Each row is a point on a tangle of strands that fork, close into loops and nearly touch. The rows are in no order.
Points whose rows are less than 39.7 apart are linked; no others are. Some points are linked to none.
fiti: [ -6   0   3   1  -8  -6   1   0   0  -7  -6 -12 -11   5   4  -8   8   1
   6  -9 -10   2]
Nav: [-30  -8  16  20   5  -1   3 -17  -9 -10  11 -10 -17   5   9   2  16   1
 -12   0  -7   8]
lemo: [-14  16  -5  -5   7   7   7  16 -14 -15  24  -6  14  -5   5  -4   7   9
  11  -9 -17  14]
kud: [  8  -6  21 -16  10 -12  -1 -27   2  19  -4 -16   3   6   1   7 -17 -18
  13 -16   7  -1]
roni: [ 3  5 -6 -8  1  1  1  0  4 -3 -3 -2 -7 -5 -4 -7  0  0 22 -6 -5 -5]
bol: [ 10   0  17 -10   8  -3   5   0  -9   6   3  -9  17  12  11  -8  -5  -8
  -6  -7  -8   2]
zal: [-18 -28  -1  -2  -1  -8  16 -21  -2   9  13  -1 -12   8   5   5   4   3
  -1 -18  -2  -9]
fil: [ 17 -12  12 -15  25   4  -1 -42   3  36 -32   6  -7   3  -1   3 -16 -20
   8   0  14 -17]
mir: [-17  16   7   3   2  11   4  12 -11 -34  38  -1  33  18   9   9  26   4
 -11   6 -18  31]
kuzis: [ -1  16  -4  15  -4   4  -8  23 -13 -23  15  12  32   4  -9   0   2   2
 -12  17  -6  24]
Fosu: [ 15  13   3   7  -4   2  -4  22  -4 -20 -10  -4   3   3  -5  -6   4   3
 -19  18  -4  17]
dato: [ -7  26  -9   8 -11   1 -10  31  -4 -34   9  16  34  -8  -8  13   0  11
  -8  18  -8  28]
ladub: [ 15 -28  15 -14  -2  -1  -1 -28   5  26  -9   9  -1   1   6   9 -10 -15
  22 -17   4 -23]
zare: [-11 -28 -10   8  10  -4   4 -16  -2  13 -11  -6 -24   0   7   7 -10 -10
   9  -6   8  -3]
Keni: [ 15 -15   6  -8  -2 -10   2 -21   6  16  -4  -3  -2  -2  -1  10 -12  -7
  20 -14   4 -11]
vati: [  1  18 -20   9 -12   1 -17  22   0 -16   2  12  21 -10 -20  -5   2  12
  -4   5   4  15]
nis: [  1   9  15 -13  -7  -2  10   2 -10   0  17 -18  14  20   8   2   4   0
   1 -13 -15   2]
zif: [ 15  -3 -18   2 -12   9   3  -2  18  25  -9  12  -7 -18 -15  -2  -9  -5
   3  10   7 -27]
befi: [ 27   4   5 -14   0   1  -6   4   6   8  -7  -3   1  -1   4   0  -7  -4
  -4   3  17 -17]
zuk: [-19  12  -8  13  12   5  -3  17  -8 -22  18  11  15 -10   4  -1   5  18
 -12   4   0  19]
Velad: [  8   2   9 -16   9   3  10   3   1  10   4  -8  -5  -9  14   7 -13   2
   4  -8  -4 -15]
gav: [-26  29   2  11 -17   2  -9  24  -2 -32  15  18  26 -13   0  14  10  17
  -8  14 -17  37]
tufe: [ 21  12  13   0   0  -2  -5  11  -8 -12  -9 -14   5  14   1  -2  -6 -10
 -20  15   6  10]
pep: [ 23  14   0 -12   8   6   4  24 -13 -14   7 -11  23  15   1  -1  -2   1
   3  10  -4  15]
kul: [-10  11  19 -16   9  -4   5 -16  -3   0   2 -32  -9  16  11  -1   4 -12
   4 -16  -4  14]
Tuted: [ -7 -10 -17  15 -10  -1 -11   8  -3 -11  -7   2 -15 -18   1   2  -5   6
  -2  -4  12   1]
movaz: [-13 -20 -10   5   4  -9  14 -14  -1   4   6   7 -15  -2  -9   7   2  12
   4  -7  -6 -15]
ludev: [  1 -15   4  -1   3  -5   2  -5   2   4  -3  12   4   2  -1 -15   2   7
  -3  -7  -4 -20]
munu: [ 14 -11  -8  -5  -5   2  -2  -7  18  12 -22  -9 -19 -18  -6  -1 -14 -16
  16   0   8 -14]
kad: [-20  -1 -20   5  -6  -1  -4   4  -4  -7   5  18   1  -7 -11  -4   7  23
   3 -11   0 -12]
rosob: [-21  -6   9  11   6 -10   8  -6   0  -6  19  -2  -6   0   8   3   8   7
  -9   1  -8   7]
dig: [  2  -5   1   7  -4  -3  -5  -3  10   2 -18  -8 -22 -14  -9  -4 -12 -11
   2   9   7 -12]
geloz: [-14   4   7  -4 -10  -5   5  -9  -2   3  14 -15  -2   9   9   0  11  -1
   9 -17 -10  -5]
kuro: [ 14 -12  -7 -18  11   6   7  -6   8  16 -12  13 -13  -3   0  -4   1  11
  17  -7   9 -20]
Vef: [ 8  6  0  0  3 -3  9 14 -3 -2  3 -4 -3 -8  5  4 -9  6 -7  4  0 -3]
tofo: [-10  -3  14   9   8 -17  -3 -25  -5  10 -12 -20 -24  15   1   8 -10 -15
  -2  -4   7  11]
gise: [  8  13 -13   5 -12   0  -7  23  -6 -13   6   7  27   3  -4 -11   2   5
  -4  -1  -4  16]
Vobu: [-22   6  -7   6   1  -3   0   2  -4 -19  30  -4   9  -1   6   1  19   9
  10 -12 -10  22]
kasun: [-10   9   8   7 -13  -2  -1  15  -6  -9  15  -4  12   3  16   0  -2   1
 -16   1 -11   7]
gedu: [  3   8  -8   6   3   5  -7  18   9  -5  -3   1   0 -22  -1  -1 -12   9
  -7  11   9 -13]
pon: [  6   6  11  -4   4  -7  11   7  -8 -15   8 -11  -1  19   2  -1  12   3
 -11   3  -9  28]
namo: [  4 -21 -23   6 -14   7   4  -8  13  21 -16  23 -12  -9 -15  -2  -5  -2
   2  12  14 -36]
dokik: [ -4  -7 -25  -1  -8  -3  -1   2   7   3  -5  17  -6 -10 -11  -1   0  16
  10  -5   4 -20]
nomub: [ 11   8 -14   9 -16  -1 -18  13  -1  -5   0   8   5  -3 -18  -6  -1  13
  -4  -1  11  -4]
zep: [  9  14   3  -6   0   2   7  24  -5 -23  13 -13  14  20   3   5   7   6
  -7   7 -11  25]
Gefos: [ -3   6  19   3  14   1   0  -1 -13 -23  10 -17   4  16   4  -7  16  -8
  -3  -5 -11  28]
Gugu: [ 12  -2  11   6  -1 -11  -6  -9  14  10 -19 -14 -14  -3  -1  -2 -16 -19
 -11  15  12  -4]
niro: [-23   3  -4  22  -5  -7 -12   8   2 -20   2  15  -8  -7  -3  -7  14  11
  -5  12 -11  15]
Fegag: [ 20  12 -18  -5  -7  10  -1  12  12  14  -1  10   9 -24 -10  -7  -8  -1
   8   8  -3 -19]
deni: [ 19 -15 -12 -10  -8   9   4 -17  21  27 -29   0 -26 -14 -11   3 -10 -16
  14  12  15 -24]
vorul: [-13 -19 -10  15   2  -2  -4  -4  -7  -3   0  -4 -18  -8   6   2  -5  -2
   1 -10   7   2]
Sizo: [  2 -19 -12  -6   0  11  -2 -18  -5  28 -27   9 -22   7   1   6  -7  -7
  15   3  22 -31]
Surip: [-27  -4  -9   2   1 -11  -5  -1   8 -11  19   4   8  -1   6  -9  16  10
  11 -12  -4   4]
bib: [ 16  -4  16 -14   9 -10   5  -9   4   9 -13 -13   8   6   0  -8 -10  -9
 -13   2  -3  -1]
madim: [ -3 -23 -18  -1   1  -4   6  -8  10  13  -5  12 -17  -4  -7   7   3   8
  17  -7  10 -17]
Zimis: [ -8  -9   1  12   7 -17  11  -8   8   0  13  -5 -14  -2 -10  10   3   8
   4  -2  -7  -1]
Zafep: [  3 -30 -22  -2  -7  19   5 -17   5  27 -23  21 -20  -4  -9   9  -9 -11
   9  13  20 -35]
godo: [-21  11  18  13   5   5   2  -4 -14 -23  26 -16   5  16   7   0  27  -4
 -11  -5 -10  22]
Fen: [ 27   4  10 -21  17   9   7  -8   5  31 -24  -1 -11  -3   8  -5 -10  -9
   2   2  14 -10]
bal: [ 13 -17   9  -4   0 -11   4  -5   8   5 -18   3  -5  10  -4 -15  -2  -2
  -9  -4   1 -10]
reti: [ 16  -3  -7   0   2   0  -4   7   8   5  -4   3  -4 -21   1   6 -14   3
   5   3  24 -19]
Kovos: [-21   8  10  26  -9   0  -5   7  -7 -22   7   3  -9 -11   3   5   9  11
 -17   8  -9  19]
bedum: [ 26   9   9 -20  -4  -2   0  18  13   6  -2 -10  13   3   8   3 -12  -9
   5   9  10  -7]
fel: [  3 -22   2 -11  12   4   2 -35   0  33 -23   8 -17  14   2   6  -6 -14
  18   2  17 -24]
dun: [-22  15   0   8  -6  13   4  11 -13 -27  23   6  15  -1  -1  -2  24  15
 -13  -9 -28  25]
riso: [-19  -8   9  21   3  -9  -2 -19 -10  -4  -2 -14 -23  14  -2   4   5  -4
  -5   0   0  10]
fufe: [ 24 -16   0 -21  -2  15  -4 -33  20  36 -36  12 -25  -5  -9  14  -6 -22
  16   9  24 -25]
geze: [ 27  -4  -3 -19  13  16   0 -11  14  26 -21  15 -15  -6   0  -8  -2  -9
  13  -2  16 -24]
Suv: [-10  20   4   9   5  10  -5  22 -13 -37  26   3  34  13   3   8  11  -1
  -7  19 -17  33]
zud: [ -6  -2  17  -8   4  -8   4 -19  -1  11   8 -21  -2  12  11   9  -4  -9
  11 -20  -3   0]
fad: [-33  23  -8   4  -8  10  -8  16 -15 -23  24  14  26  -3  -9   3  15  24
 -16  -9 -15  24]
rik: [ 18   4   7  14  -6  -7  -7   5   2   4 -11  -9  -4   4  -1  -3  -9 -11
 -16  11  11  11]
pesi: [ -9 -23   2  -1   7   0   5 -16  -3  20  -3  15  -1   5   8  -7  -1   0
   8  -7   0 -28]
dinit: [ 40   0   3 -13  -8  11  -6  -1  17  19 -17  -1   1  -7  -7  -5  -8 -12
 -12   6  22 -15]
gafuf: [  6   2  -6  -9   6   2   1  11  -5 -12  11  -1  14  -8  -1  -7   3   8
  16 -14 -12   5]
Sinen: [  3  14 -18  -3   0   3   2  19  13  13   5  18  22 -14  -8  -6  -3  13
   7   3   0  -8]
kever: [-30  14 -11   1 -11   1  -8  10  -7 -13   7  15   4  -7  -2  -6   7  20
  -9  -7  -8  -5]
neno: [ 19  -5  11 -15  21  -5   6 -24   7  35 -33  -5 -13   4   3  -2 -17 -14
  -3   3  13  -4]
bof: [  2   3  -1  19  -4  -4 -10  11   0 -14  -3   3  -1   1 -13 -10  10   5
  -5  10  -8  17]
muvul: [ -8 -18   3  -1   4 -10  -3 -27  -3  21 -20 -12 -23  11   2   7 -12 -21
   4  -5  12  -4]
vora: [-13  11  -4  -1 -12  -1   0  20   0  -3   9  12   9  -4   9  -4   1  16
 -17   0 -10  -3]
rer: [-16  13  16   7 -11  -3   7  17   1 -24  19  -4  12  -1  16  12   7   1
 -14  11 -24  19]
gire: [-18  16   7   6  -3  12   1   9 -23 -24  30  -9  20  15  10  -2  16   1
 -11  -2 -18  20]
kogum: [ 29  15 -11  -6   2   9   1  20  -5   1  -4  -7  12   2  -5 -10  -1  -6
   4   6   0  11]

A fork is a point with three links, a tip a point with one. Leave the first point through the second and follow the links. Name the first fork or tip that comes.
namo; Zafep => madim
Tuted; vorul => movaz
neno; fil => Sinen
Zimis; rosob => Tuted
Kovos; niro => fufe
fufe; deni => Kovos

A tip is a point with one link. Name the tips that can be reached along the links from each point below, in the order of the rows.
nis => ladub, kul, Surip, pesi
rosob => zal, Tuted, Sinen, rer
kuzis => gav, nomub, fad, kogum
Fosu => Kovos, fufe
Vef => Velad, bedum, dinit

How many points has the smallest loop of links through each point below? Write 0 if it is on no loop.
kuzis => 0
zud => 0
Fosu => 0

Name the points in between on the shortest way along the links from the first point to the second, in order.
movaz; vorul => Zimis rosob Nav riso tofo muvul zare
bal; ladub => bib bol nis geloz zud kud Keni
tofo; Sizo => riso Nav rosob Zimis movaz madim kuro geze Fen neno fil fel
kuzis; pep => Suv mir gire godo Gefos pon zep
pesi; Surip => ludev bal bib bol nis geloz fiti roni gafuf lemo Vobu
fufe; bof => deni munu dig Gugu rik tufe Fosu
